Each row is a point on a tangle of strands that fork and nearly touch. The rows are in no order.
Points whose rows are less than 108 apart are linked; no others are.
q139: [-40 -19 -18  -8 -49  54 -39  -9   4 -49  -1 -18 -49 -21  -6  15  18   1
  20  32 -47  39  26 -29  -6  18  14  22   3  -4  25  23 -20  -5  22  -3
 -38 -17 -47   1  36  -6 -32   5  18  -2]
q653: [-46  20   1 -14  11  28  21  15 -31 -27   6  -1 -36 -14  -3  35  -4  -7
 -19  18 -29  35  -3   2 -21  35 -12  29  11 -44   3  20 -45 -15  -4   9
 -26  17 -28   4  16 -26   5  -8  29  17]
q793: [  5 -58 -29  16 -17   3 -10 -19   5   8  -1   0  -6 -20  17 -21 -21 -18
  33 -30 -30  35 -19 -18  31  -9  31  -5  25  49   3  26  41 -14  22  30
  -1 -38 -25  29  33  32  41 -28  11   4]
q839: [-16  -6   4  36  34  15  -8  34  21 -25 -27  21 -16 -49  16 -14   7 -18
 -24  10  15 -14  16  25  -8   6  36 -22  14 -24  18  38  37  13   1  52
  -1  23   7  -9   3   7  20 -36  10   7]
q220: [  6 -17  22 -24 -10 -11   4 -13  -4  17 -25   7  24  24  23  -6   2 -22
 -15  13  23 -24 -22   9  40  10 -44   0  23  18 -27 -39  13 -20 -38  17
  11  -5  48  -8 -41 -30 -15  38 -16 -48]
q409: [ -7  44   3  20  49 -35  -9  22  60 -10  38 -21  15 -29 -20 -25 -21 -35
  -8  12  15 -43  28  13 -19 -16   6 -28  -9  -6  24  46   6  18 -10   6
   4  26 -14   8  27  -1  49  27  -7  25]
q75: [ 19  18 -25  29 -13 -16 -33 -19  13  17 -32 -15   9   3   2 -14 -30 -53
  22 -13  12   4  14  31  27 -21   1 -12  34  19   4 -11  63   1  28  79
   0  16  10 -16  11 -21  13 -18 -21   2]
q819: [-23  12  15 -15  23  45  11  11 -42  18  20  37 -22  15 -26  33 -33 -22
 -11   2 -19   8 -11 -23 -27  25 -16  11  22 -30 -31  15 -74 -12  10 -13
 -18  11  -9  21  -1  -1   4 -12  34  19]
q510: [ -2  -5  14  -1  23  29  32   7 -10 -16  38  35  15  23 -45   2  12  -1
 -32  50   0   2 -14 -27  -5   4 -16  40 -13 -26  25  30 -14 -19 -12 -44
 -15  15 -13  33  34 -11  25  25  10  20]
q683: [-29   6  16  -7  50  11  13  25  -2  -9 -45  18 -17 -12  17  34   8  -5
 -44 -12  32 -20 -14  18 -40  28   6  -3  -3 -20   8   1 -22  -8 -42  20
  -2   9  19 -11  -5   6  24   7  10   3]
q725: [-10  30   2  30  26 -50 -43  18  42  16  -3 -14  -3  -1 -19 -16 -36 -44
  11   1  14 -31  33  40  -2 -28  -8 -14 -20  -6  25  39  47   1   8  54
   8  25   1 -18  39  -1  29   2 -20  45]
q116: [-20  -7  27   2  51  13   9  40  17 -10 -28  15 -20 -32  23   2  -2 -11
 -33  -9  41 -38   2  13 -36  18  16 -10  10 -30   3  15   5   4 -36  17
  10  23  33 -13  -4   4  21  11   6  -3]
q244: [  8  41   2   5  49 -53  -9  17  57 -18  27 -15  16 -23  -6  -4   3  -8
   2  16  21 -25  32   7 -33 -22   4 -20 -35  12  11  26  10   0 -31 -10
  19  10 -16  -2  26 -10  45  28 -24  21]
q99: [ -9 -23  30   1  46  12  12  36  24 -10  -1  18   4 -15   8 -29   3 -42
 -23 -10  49 -60  -8   1 -34  15   7 -17  -3  -2  -2  21  10   4 -31  -1
  30  33  40  14 -19   8  22  27 -11  -9]
q866: [-39  12  12  -4  35  29  16  15 -26   0   9  23 -15   5  -9  46 -18 -19
 -25   5   1  11 -16  -3 -29  38  -6  11  13 -33  -3   9 -50 -26 -12   9
 -15  13  -4   5  -1 -18  15 -13  29  20]
q567: [-16 -15  35 -32  30  13   2  11 -17  15 -54  66  21  30  -3  48  36 -12
 -46  -1  23 -11   0 -13 -77  36  -7 -18 -12  15  -7 -27 -27 -42 -11  11
   8  -9  27   1   6  25   7  -8  -4   0]
q955: [ 13 -14  19  -4   1 -22  11 -31   1   8 -22 -19  15   1  22   3  -3   3
  15  15   7 -25  -4   1  49 -11 -27   2  32  31 -47 -39   8  -4 -20  34
 -12 -35  36 -11 -36 -39 -25  39  -6 -51]
q607: [ 12 -10  -8  11  25   8  34  -9 -22  21  32  42  37  44 -39 -12  18 -22
  -3  32   1  -4 -33 -16  24   8 -20  31 -11 -15  31   5   9  -2 -18 -44
  -7  42  14  49 -16 -12  -1  27  -1   8]
q193: [  4 -11  41  -1 -66 -20   9   4  -9  -3 -31  36 -24 -15  34 -47 -19  44
 -39   0  42 -21  11  28 -43 -25   8  -4  12  18  28 -47 -12   3  -4 -24
  -4  -6   3 -32   3  18  36 -53 -47  16]
q229: [ -6   5  25   1 -10   7  12   2 -18 -30  11 -20 -13   9  -5  56  11  37
  -8  -2  -7  25  -1  24 -11  -5   8  14 -36 -25  -4   1 -13  -2   6 -16
   0 -27 -29 -27   9   0 -31 -16   5  13]
q333: [-11 -12  37   4 -79   2   2   7   8 -21 -19  39 -34 -15  42 -42 -25  43
 -26   7  39 -36  13  15 -32 -19   2  -9   6  31  31 -39  11  19   9  17
   9  20  -9 -28   6  -9  24 -77 -30  30]
q774: [ -7   2 -29  12 -31  40  -4  -3 -38   3  35  -6 -15   3   3  -3 -19 -18
  40 -24 -50   6  10 -64  10  11  -7  25  18 -33  -4   0 -43  -5  37 -12
 -12  12  -8  12  -7  -5 -39  12  29 -23]
q376: [ 10  -9 -30  20  -9 -27  -1 -31 -10  20 -23 -14  15   1  33 -20 -16  25
  29  -4 -11  17  -6  -2  43 -18  21  -8  29  33 -36 -13  47  -2  10  44
   7 -30   4  -9  -4 -11 -18  -6 -22 -40]
q602: [ -2 -26 -16  -3 -40  17 -14 -23  10 -22  -9 -31 -14  -7  15   7  31  60
  22  -8 -31  59  -9 -10  12  10  29  17 -30   9  20  -3  -7  13  24   0
  -2 -52 -57   6  20  32   1 -31  41  17]
q544: [-13  16 -40   9 -46   6 -18 -11   0 -16  10 -38 -25 -26 -26  -6  13 -38
  40 -28 -46  16  10 -46  22  26  -4  -7  34  10  -7  -2  -1   6  41 -25
 -14  12  -5  29 -15 -14 -24   2  25 -19]
q835: [ 11  32 -20  19 -40   5 -11 -35  10   5  10 -44  10 -12 -22  -8  10 -24
  54 -32 -46 -21  43 -27  49  11  -4  -1  42  -9   5 -16  -4  22  44 -12
 -61  -6  13   2 -41 -34 -19  24  18  -3]
q862: [  7 -15  29 -20  30  43   6  29 -16   6  15  20  22  44 -39  31  -3  37
 -26  15 -18 -10 -13  -5  13   0 -26  11 -28  11 -22  -5 -42 -11  -6 -59
 -25  -5 -25  -1  18  18 -43   3   6  28]
q332: [ -4  -7   4  18 -67  13 -16  15  12 -20 -21  48 -30 -23  41 -18   7  37
 -22   3  30 -28  20  -2 -18 -44  20  -8  -4  31   0 -23  49   6  15  28
  14  25  -5 -24   6  -1  33 -77 -39  20]
q251: [ 11  -6  11 -17  15   1  -1   5 -19  27 -46   9 -15  23  38   6 -24 -34
 -23 -17  38 -20 -30 -10  -9  13  -2 -17  43 -17 -26 -22  -7  -5 -21   8
  21  17  37 -11 -20  17   2   7  -4 -40]
q154: [-16 -15  30 -31  41  16  -2  11 -23  17 -28  52  34  35  -9  65  14   7
 -29  11   6   7  -5  -5 -58  27  -8  -8   4   6 -28 -16 -43 -49  -3   7
  -2 -23  -4   0   2  17 -10 -25   9  -2]
q119: [ 23  -5  23 -15 -14  -7  -4 -28 -28  30 -18   4   4  34  29  37   5  23
  -6   1  21   5 -20  18  15  13  -2  -5 -10  10 -34 -40  -8 -11  -9   5
  17 -18  32 -23 -14  20 -34   4 -13 -40]
q694: [  1 -18   8 -21  11 -24  20 -17   2  17  -1  10  37  13  -8 -23  19 -35
  -1  20  17 -36  -9  12  41  -1 -51   9  12  15  -7 -22  11  -2 -38  -1
  -2  13  47  17 -47 -50  -1  43 -13 -34]
q35: [-26  14 -30  -2   9  27  -1   3 -17 -11 -16 -19 -55 -39   1  -4   1 -28
  14  -5 -30  36 -15 -20   2  39   7   0  42 -10 -12  17 -10  12  10  11
  32  14  -6  15  -3   3  10 -31  44   0]
q576: [ 10  49   5   2  -2 -81 -41  -7  15  12   2 -36  23   4 -12 -17 -30  10
  27   3  -9   7  23  48  23 -25 -18 -11 -20  12 -21  22  46 -12  29  15
 -11 -17 -17 -17  22  -5 -10   4 -31  45]
q735: [  7 -26 -32   3  -1   0  10 -34 -21  44 -21  -5 -15   1  35  -6 -14   8
  48 -39 -26  23 -22 -22  34  17  -3   3  24  -1 -27 -27 -16  16   1  31
   6 -17   4 -13  -3   2 -30  29  20 -47]
q904: [-22  -7  29 -11  31  23   0  -4 -34  32 -14  23  13  30  -7  66  -9  24
 -14  11  -4  13 -13  -3 -35  17  -1   2  -6 -14 -27 -18 -50 -27  -6  -2
 -10 -16 -25 -13  14  11 -31 -13  15   5]
q752: [ 33 -17  58 -16 -49 -38  17  11   3   8 -27  30  -2  -5  18 -38   1  49
 -30   2  31 -12   0  40 -48 -28 -10   6   4  21  37 -35 -10   2 -27 -33
 -12 -35  19 -36  12  27  42  -2 -51   7]
q646: [-23  -6  21 -15  39  27  35  14  -2 -25  33  19  15  13 -30  29   5  15
 -51  26  -6   3 -11  -9 -13   4 -28  39 -29 -26  25  27 -23 -31 -13 -37
 -21   1 -29  17  39 -28  17  19  10  16]
q378: [ 11  30  -2   5   9 -58 -28 -13   7   4  -7 -29   4 -10   1  -1 -12 -12
  13   1 -18   8  14  30  24 -28  -1 -34  14  11 -18   6  45  -3   9  12
  -9 -23 -18 -17   5  -5 -23   2 -30  19]
q804: [ 48 -31  28 -35 -26 -39  10   6  25  -8  23  22  31  29   3 -17   5  45
   9  40  23  14  12  56 -28 -32 -12  16 -52  -4  46 -22 -20   7 -39  -4
  11 -33  10 -35  14  26 -12  29 -32   8]
q17: [-26   7   6 -27  58  25  31  27   7 -24  21  23  15  -1 -16  36   7  -5
 -41  13  11  -8 -17   0 -37  25 -22  28 -30 -17  46   7 -37 -16 -34  -5
   2  23  -3  17  19 -20  40  19   1  23]
q745: [ 11  -1  -9  12 -42 -27  -1 -20  -3  -3 -24  -3   2  -9  20 -25  -2  63
  -2   1  20  30  -8  34  -3 -28  24 -13   8  -6 -11 -24   4  10  -4  -9
  11 -30   5 -25 -18  31   4 -54 -30   7]
q650: [ 19 -10  -1  -6  14   6   8 -14  17 -13  21  30  58  30 -53   0  10  48
  -7  40  10 -15   9   7 -29  -2  -7  21 -62  -2  45  -7  -7 -29 -18 -44
  56  43  -5  16  -4  -3  -9   6 -29   5]
q988: [  1   2  29  -1   2 -16  13   3 -17 -20  -8  -6  -7   1   1  42  14  30
 -16  -9  23  27  -8  41 -22  -6  16  -5 -26 -20  -5 -21  -2 -17 -14 -16
  22 -18   2 -16  -7  10  -8 -16  -5   2]
q973: [-12   5  22 -32  34  55  -1  28  -7   7  -2  27  19  40 -35  19   2  26
 -38  19 -31  -6 -14 -31 -19   3 -34  21  -7  -5 -32   7 -62   5  -7 -60
 -63 -24 -34   6  17  14 -16  12  17  19]
q114: [-15 -24 -39   3  -3   7  -6 -25 -36  41 -14  -7 -34  -2  12  -5 -15   1
  44 -34 -26  34 -25 -28   4  21   3   3  33 -17 -21 -11 -23  11   5  15
  22  -5 -12   2  -1   9 -15   8  31 -31]
q629: [ 32  18  44 -38 -55   4   7  -7 -16  34 -42  32   2  18  53 -15  -1  19
 -42 -17  34 -20   3 -10  -1  -2   8  -8  19  41 -26 -39  23 -27  -2 -31
  16  -2  48 -24 -16  30   6  -7 -26 -36]
q901: [-19   4 -29  24  25   4  -5   4  -3  -6 -30 -20 -37 -28  12 -12 -16 -19
  -1   7  -7  27 -17   5   9  18  19 -11  45 -10  -5  26  13   5  -3  15
  20   3 -10   1   3  11   5 -28  20  -2]
q703: [ 15  10   9  24 -10   2  13 -14 -14   0  49  -6  -6  20 -27   2  34 -49
  17  -1 -22  -1   3 -14  37 -17 -26  -1  22 -21   6   6  -3  13  11 -27
 -55  -3  14  20 -29 -29 -16  29  11   1]
q132: [ 22 -24 -22  11 -44  -2 -16 -24  16 -28 -11 -27   6 -23  16 -17   5  58
  31   3 -23  63 -14   3  18 -10  26  -5 -12  20   1   3  12  20  31  -8
   8 -61 -44   9   1  51  11 -56  12  24]
q734: [ 11   9  29  -2   0 -32   9  18  -6 -12 -37  14 -16  -9  11   5  18  34
 -34 -19  38   6   7  41 -32 -18  20 -13 -24   1  -9 -21   9 -17 -20 -23
  20 -10  19 -15  -9  21  19 -15 -31  -3]
q196: [ -8   6   0  20 -18  35   1  -5 -40   4  31  -2 -33   6 -12  13  -5 -25
  21 -12 -39   7 -14 -47   3  13 -18  13  13 -35 -19   4 -35  -7  17 -20
 -17  10   4  14 -18  -9 -31   0  29 -11]
q82: [-43  -1 -11  -9 -22  42  -2   3 -17 -42  -1  -9 -47 -18  -1  22   4   1
  -2  24 -44  51   6 -12  -6  41  -3  28  19 -29  19  23 -32 -12  11  14
 -33  -6 -42   7  23 -19 -12  -1  24  11]
q400: [ -4 -17 -29  14 -43   8 -23   0  12 -15 -19  23 -12 -14  29 -14  -1  33
   5   4  15   3   0   3   0 -38  31  -9  -7  36 -12 -19  49  -6  15  27
  27  -7  -2 -10  11  15  34 -82 -35   9]
q80: [ -3  32   7  15  43 -17  24  15   5   1  33 -33  -4 -12 -23   1  23 -61
 -19 -20  16 -41  -3 -17   7 -11 -17 -20   6   0 -25  13  33  20   1 -23
  -4  33  27  43 -26 -25  29  -2   1  -3]
q948: [ 16   8  19 -26 -10   0   1   5 -14  38 -57  22  -8  20  46   1  -6 -10
 -30 -19  42 -25 -13 -19 -12   6   8 -20  34  14 -33 -36   9 -24 -23  -1
  13   4  34 -21 -13  27   3  12 -24 -37]
q681: [  9   2  21   7 -42 -28  -1  11  -8 -11 -29  15 -16 -18  25 -20   2  51
 -25  -8  40   4   5  33 -29 -21  23  -9   2   3   0 -29   7  -1  -2 -16
   9  -5  15 -23 -16  27  24 -41 -38  11]
q450: [-11  19 -19  24 -60  26 -20  -5  -2 -21  33 -26 -22  16 -34   0  10 -42
  21  -1 -39  -2  39 -32  12  -7   2   1  16 -15  22  24  -4   6  43 -33
 -67  -1  -2   6  -9  -9 -31  23  15  -6]
q192: [-26  21   6  -1  56  17  35  22  19 -29  42  -2   9 -27 -21  15  30 -21
 -35   7  22 -44  -9 -17 -24  22   2  -8 -28 -15   4  38  -2  29 -18 -17
  26  47  30  47 -16  -7  50  17  19  10]
q490: [-22  -5  -1   1  13  28  -5 -11 -32  36   2  11 -20  22   2  47 -23  17
  17  -5 -32  19 -15 -26 -13  13   9  16   6 -19 -21 -11 -51 -11   1   8
   1 -13 -30 -14  18  15 -40   5  23  -1]
q619: [ -7 -56 -44   0  -7   2  -7 -24  -3  36 -20  -2 -16 -16  22 -23  -5  20
  29 -40 -34  43 -26 -18  37  -3  18   1   7  28 -18   1  19  -6  -2  18
  16 -39 -32  14  15  44  17 -16  12  -1]
q985: [  5  47   3 -14  28 -78 -26   2  44  -1  27 -31  22  -6 -21  -7  -4   6
  11   8   9  -3  38  14 -11 -32  -6 -16 -52   9  -5  41  11  -8   5 -26
  10   9 -28 -16  35  -9  30  23 -19  49]
q856: [-20  45   2  22  33 -45 -25  21  61  -6  28 -24   9 -21 -28 -24 -40 -29
   8   6  13 -33  40  20  -2  -3  -8  -9 -26 -14  31  60  16  11  12  27
   8  44 -16   2  44  -2  49  16  -4  49]
q157: [ 25 -12 -28  19 -24   6 -16 -28  11  22 -28 -15  10   3  -4 -21 -27 -52
  31 -29   0  28   4   9  36 -14  25  -7  45  31   4   4  64   5  44  79
   8  11   4   6   9 -18  27 -33  -1  -8]
q853: [-10 -29 -49   6 -31  12 -12 -10   8   8 -25  17 -11  -9  31 -33  -8  38
   3 -19   3  16 -21 -10  17 -28  32  -9  -2  32 -34 -12  47 -20   3  13
  26 -18 -11  -3   2  32  30 -61 -21  -8]
q150: [ -4  -5 -47   7 -43  18 -17 -10 -18  -2  18 -25 -16 -24  -5  -6   2 -19
  68 -44 -54  17  13 -58  22  16 -11  14  23 -12  -5  -1 -19  11  32  -6
  -9  16  -5  16 -12 -20 -41  19  39 -30]
q738: [  3   1  18  14  40   0   0  28  37  -1  36   4  29 -20 -12 -51   5 -50
 -11   3  50 -75  20   4 -24 -11   3 -26  -2  14   7  26  28  17 -21   4
  35  37  26  20 -20  -2  26  25 -17 -12]
q266: [  8  -1 -47   6 -26  -1 -19 -18   4   9  -5 -33  -5  -8  20   1   2  13
  59 -27 -58  10  18 -29  54  -4   4   9  -9  43  12 -19  -4  34  22  20
 -18 -34 -13 -13   0 -12 -62  24  22 -15]
q520: [  4 -11  -9 -10  12 -10  24 -16   2  16  22  22  34  29 -22  -4  22 -25
  -5  19   6 -16 -23   5  27  -9 -39   8 -17  -2  16 -10   8  -6 -35 -17
   0  22  27  27 -20 -24  -8  34 -21 -12]
q28: [ 38 -16   9 -14   3   7   1 -10  18 -33  51  12  62  30 -47  -3  16  49
   4  57  10   9  12  19 -11 -35 -17  11 -62  -6  44  16 -21   4   6 -55
  32  25 -16  -1   8 -15 -12   5 -12   9]
q812: [-11 -14 -15  33  22  31  -6  22  10  -4 -42  11 -37 -26  21 -16  -9  -5
  -3   4  24  -4  -8   1   9  12  31 -15  37 -14   0  34  33   7   4  45
  13  23  12  -8  -1  26  21 -52  19 -14]
q388: [ 10 -12  -5  11  35  20  35 -12  -8  -5  40  29  34  20 -43  -5  20 -19
 -19  46   5  -3 -19 -24  -2   1  -3  30 -20 -15  46  16   6  -2 -24 -49
  10  39  -4  50   8  -8  14  35  11  16]
q329: [-24   4   6  22  58 -10  -3  49  26 -28   3  15   9 -64  14 -21  14   4
 -22  10   2 -20  21  34 -27  33  17  -7   4 -35  30  55  26  16  -9  51
 -12  28  -3  -6  17  -2  34 -18   8   9]
q314: [-17  -7  38 -25  32   9   6  20  -2  13 -40  37  -5  19   3  48  19  -7
 -47 -10  32 -12  -8   8 -54  37   1  -3 -20  -4  12 -25 -14 -34 -37  15
  13   1  21  -4   5  17  23  13  -8   5]
q727: [ 11  -4  -2  14   2 -36  19 -37   0  17 -29 -20  15  -7  36 -15 -12  25
  28   2  -2 -11   2  -2  55 -14  -3   0  30  37 -53 -32  17   3   3  46
 -13 -50  22 -23 -24 -25 -24  24   2 -55]
q672: [-10   6  26 -14  14  58   4  16 -25  14  17  41  -1  24 -27   8 -26  -7
 -15  15 -21  -2  -9 -38 -17  18 -26  19  20 -33 -40  13 -67 -13   4 -45
 -51  -8 -21  25   4  11 -10  -1  35  20]
q272: [ 11 -17 -47  28  -6  -2 -15  -8   7  17 -22 -12   0  -7   1 -32 -20 -33
  34 -18 -15  32  -6 -12  37 -11  25 -12  48  34  -6   6  49  -9  29  45
   7  -7 -16  12  17   6   8 -26   5  -9]
q411: [ 45 -24  23 -23  -5 -49   3  -3  32 -33  39 -10  42  24  -9 -10   2  24
  25  45  27  23  26  47 -34 -49 -14  -4 -60  -7  38   9 -31  25 -19 -15
   5 -21  -8 -42  25  -6  -7  26  -8  28]
q190: [ -2 -21  15 -21  24  17  11  15  -4   6  13  33  32  44 -43  24   4  31
 -21  14   1 -19 -23   6   8   3 -26  12 -43  10  -4 -11 -22 -31  -9 -37
  -3  16  -5   8   8  12 -35   7  -8  12]
q344: [ 21  -9 -31   8 -41 -16   0 -34 -12   3 -10 -20   3  -6  31 -20  -5  59
  23  -3   7  36 -18  20  23 -23  28 -14  -5  11 -18 -20  11  27  13   6
   9 -43   2 -22 -22  33 -23 -38 -14  -6]
q658: [ 11  49   8 -32  -4 -87 -38  -2  30  -5  23 -51  28  10 -10 -23 -20  15
  31   7   6  16  27  35  10 -24 -18  -8 -46  -3  -6  37  19  -2  41 -26
  -5   2 -25 -21  29  -9  -2  14 -16  65]
q59: [  2  21   3  10  10 -23  20  -3 -15  -3  40 -29 -18  -5 -27  -3  17 -57
  -3 -19  -9  -4  -9  -8  18 -10 -24 -15  19 -11  -6   6   7  14   2 -32
 -20  13  17  33 -31 -26   3  13   3   4]
q4: [ 27 -12  37  -1   8  -6   3  33   9  15 -19  24  -2   7  39 -35  -5 -32
 -35  -8  41 -54  15  -3 -12 -22   4  -6  27  22  -7  -3  50 -17 -32  22
  17  28  44  -5 -13  -1  -2  29 -18 -29]
q270: [ 13  15 -11  16   9 -43  -6 -14  -8   7 -12 -31  -2  -4  17  -5 -12   0
   7   4  -7  12 -20  11  28 -23   7 -22  27   8 -23  -2  34  -2  -9  15
  -6 -26   3 -13  -9 -10 -32   6 -32 -19]
q675: [ 19 -13  -7 -12  -2  10  10 -29 -26  36 -13   3  -3  27  29  30 -18  10
  27 -15   0  -1 -21 -10  33  17  -9  -2  10   2 -41 -38 -28   0  -8  22
   7 -22  12 -15 -11 -12 -36  25   0 -56]
q960: [ 24  -4 -37  10 -25  14  -2  -7 -25   6   1 -24 -20  12  30  22  -1  41
  46 -22 -43  29  15 -15  44  -2  34   8 -34  29   6 -21  -5  32  24   8
   4 -38 -30 -12   3  11 -69   4  12   1]
q342: [-27 -20 -29  -1 -16  39 -13 -12 -33  44   5   8 -34   0   1  11 -17   5
  39 -25 -42  40 -16 -38  -6  29   2  22   4 -28  -1 -12 -44   2   9  22
  14  -5 -43   6  29  22 -27  11  53   2]
q346: [ 28   8  18 -23 -46 -16   6 -28 -16  27 -22  10  16  16  47  -8  -3  38
 -17  -8  36 -10  -7  16  23  -5  17   3   9  22 -38 -39  15 -11  -1 -10
  12 -23  48 -32 -30  22 -15  -2 -19 -55]
q611: [ 27  -7 -30   7 -36   2   5 -26 -26   9  -2 -28 -10  10  37   0  -8  56
  31 -14  -9  40  -8  11  38  -9  33  -3 -27  19  -7 -23  -7  37  15  10
  14 -39  -5 -20 -18  29 -50 -12   4  -6]
q322: [ 15 -12  10   5  29 -32   0  20   7   9 -11  -5   0   0  19 -22  -7 -54
 -23  -7  34 -37  -8  17   0 -17  -4 -23  30  12 -14   2  27  -8 -31  14
  14  10  25  -7 -20 -23  -4  15 -30 -25]
q644: [  4 -20   1 -34  23   1  18   3   5   4  11  34  42  32 -44  18  10  26
 -19  23  14 -17 -20  14 -20  11 -21  11 -53   6  25 -19  -3 -40 -27 -32
  41  24  11   8  -1   3 -18   9 -27   9]
q215: [-24  44  -4  -1  47   0  44  33  31 -44  47 -24   1 -51 -11   7  22  -9
 -37   7   1 -32  18  -5 -24  21   0 -11 -17 -31  25  58  -3  37 -11   0
  -7  39   3  32   2 -17  44   9  12  12]
q424: [ 10  -6  10  -3  32  -9   8  12 -17   6  -7 -12 -14  14  10   1  -8 -45
 -19 -14  34 -15 -27   3   0  -1 -19 -22  30  -9 -27   0  -2   3 -20  -3
  14  22  36   5 -44 -11   3   5  -5 -25]
q429: [-19  -2  23   9  -9  40   0  14 -29 -18   9 -17 -13   9   5  47  -6  44
  -5   2 -33  21   8  -1  -5   4  19  21 -28 -15  -9  -2 -35  -7  24 -24
 -13 -29 -48 -27  27  -5 -51 -20  16  13]
q810: [ 20  22  -4  20 -28  -3   8 -25   1  -3  30 -35   7  14 -19   3  30 -36
  31 -21 -23 -22  35 -14  48  -1 -18   3  29 -10   3 -13   3  20  33 -18
 -73  -6  25   6 -36 -34  -4  36   9   1]
q298: [ 16  20  10   3  39 -31  17   1   6  23  31 -28  46  -4 -31 -24  30 -60
 -16 -17  21 -49   4  -3  20 -11 -20 -13   2  17 -15   3  43  27  -1 -17
   7  41  26  59 -44 -31  46  14  -9 -10]
q621: [-17  40 -24   9 -51  12 -20 -10  -9 -25  18 -36 -39  -9 -32   3  21 -40
  24  -6 -43  13  24 -43   4  18  -1  -5  27 -16 -10  22  18   0  42 -39
 -43  14  -1  28 -16 -10 -14  12  28  -8]
q438: [-30  27 -10  -5  41  -6  18  52  27 -38  20 -23   6 -66   3  -7  17 -10
 -44   1  -2 -14  18  23 -24  44   0 -11  -1 -41  36  70   8  28   0  27
 -15  32 -13  13   3 -17  23 -16  14   8]
q452: [ 10  26  -3  25  -5 -25 -50  -1  29  15 -23 -15  -2   2 -11  -6 -34 -62
  16  -7  14   3  10  46  13 -23  -8  -2   5  -2  24  10  70   8  29  74
   1  23  14 -11  27  -5  24 -14 -27  33]
q996: [ 12  11 -32  16 -24  -7 -20 -23  18   3 -12 -39  13 -27 -11 -21  -8  -5
  70 -25 -49  -7  21 -20  54  13   0  -6  37  30   6 -15  -2  13  37  20
 -44 -25  -4  -8 -12 -31 -40  33  12  -5]
q356: [-16 -15  -3  10 -29  44 -10  -9 -16  -3  -6 -21 -24  10  14  33   7  57
  12  -5 -42  45   6  -7   0  19  32  34 -35  -5   4  -9 -29  11  30   1
   7 -33 -59 -13  31  21 -33 -28  43  15]
q232: [-31  20 -18   1  -5  34   2  -8 -38   0  17   1 -61 -17 -10  21  -6 -23
  16  -9 -34  26 -14 -42 -12  29  -9  14  20 -28 -25   2 -37   4  15  -3
  20  20  -6  20 -10 -12  -5 -12  42   3]
q711: [-18 -24 -33  -5 -63  41 -64  -2  24 -37   0 -29 -32 -14 -14  15  11  -5
  30  12 -54  23  28 -42   8  -3  25  12  -4  28  38  11  -5  16  32  -8
 -37 -32 -41  -8  31  11 -38  29  15  -6]
q684: [ 14   9  -9  -3  27 -18   4   4  27  15  24 -12  60   2 -24 -52  18 -54
  -6  10  40 -60   4  11   3 -10 -16 -14   2  37  11   1  25  19 -20  -6
  30  44  40  37 -36 -23  45  26 -21 -19]
q137: [-20   7   4 -16  61  35  33  22  24 -26  30  16   9 -10 -18  16  16 -13
 -44   2  23 -32 -23  -4 -36  40  -5   9 -26 -27  34  16 -28   8 -31  -5
  19  40  30  29 -13 -11  51  19  17  12]
q147: [ -8 -21 -50   7  -9  11  -4 -27  -6  22 -38 -11 -16  -6  27 -10   4  36
  12 -20  -3  33 -36 -16  11  -5  37  -3   5   8 -29 -11   7  -9 -11   6
  23 -22 -24   2   8  34  11 -31  -2 -10]
q406: [ 39 -17  23 -22  -8 -19  11   4  20 -40  47   5  49  20 -31   0  13  24
   6  34  20  23  21  38 -18 -42 -11   7 -61 -12  43   7 -31  16  -7 -37
  28  -1 -18 -23  19 -14  -4  10  -5  21]
q350: [ 42 -22  38 -30 -48 -35   8   0   8   4  -6  35  20  21   5 -16   9  40
 -20  17  26  10  -2  61 -34 -19  -4  11 -23   1  36 -44 -17  -3 -33 -17
   1 -43  22 -36  -1  36   5  20 -31   4]

A fork is a point with three links, a tip a point with one. Leave the first point through the second and follow the links. Name the first fork or tip that comes.
q862; q190 | q193
q350; q804 | q711
q901; q35 | q450
q734; q988 | q132
q490; q342 | q4
q810; q835 | q681

A fork is a point with three links. Follow the links from the first point to the second and name the forks in between, in order.
q793; q28 | q193
q400; q344 | q193 q681
q745; q853 | q681 q193
q356; q59 | q681

Name the points in between on the shortest way along the links from the first point to the second, in order.
q35; q646 | q901 q812 q839 q329 q438 q215 q192 q137 q17
q229; q619 | q988 q734 q681 q193 q333 q332 q400 q853 q147
q332; q378 | q400 q853 q147 q619 q793 q272 q157 q75 q452 q725 q856 q409 q244 q985 q658 q576
q567; q266 | q314 q683 q116 q99 q738 q684 q298 q80 q59 q703 q810 q835 q996
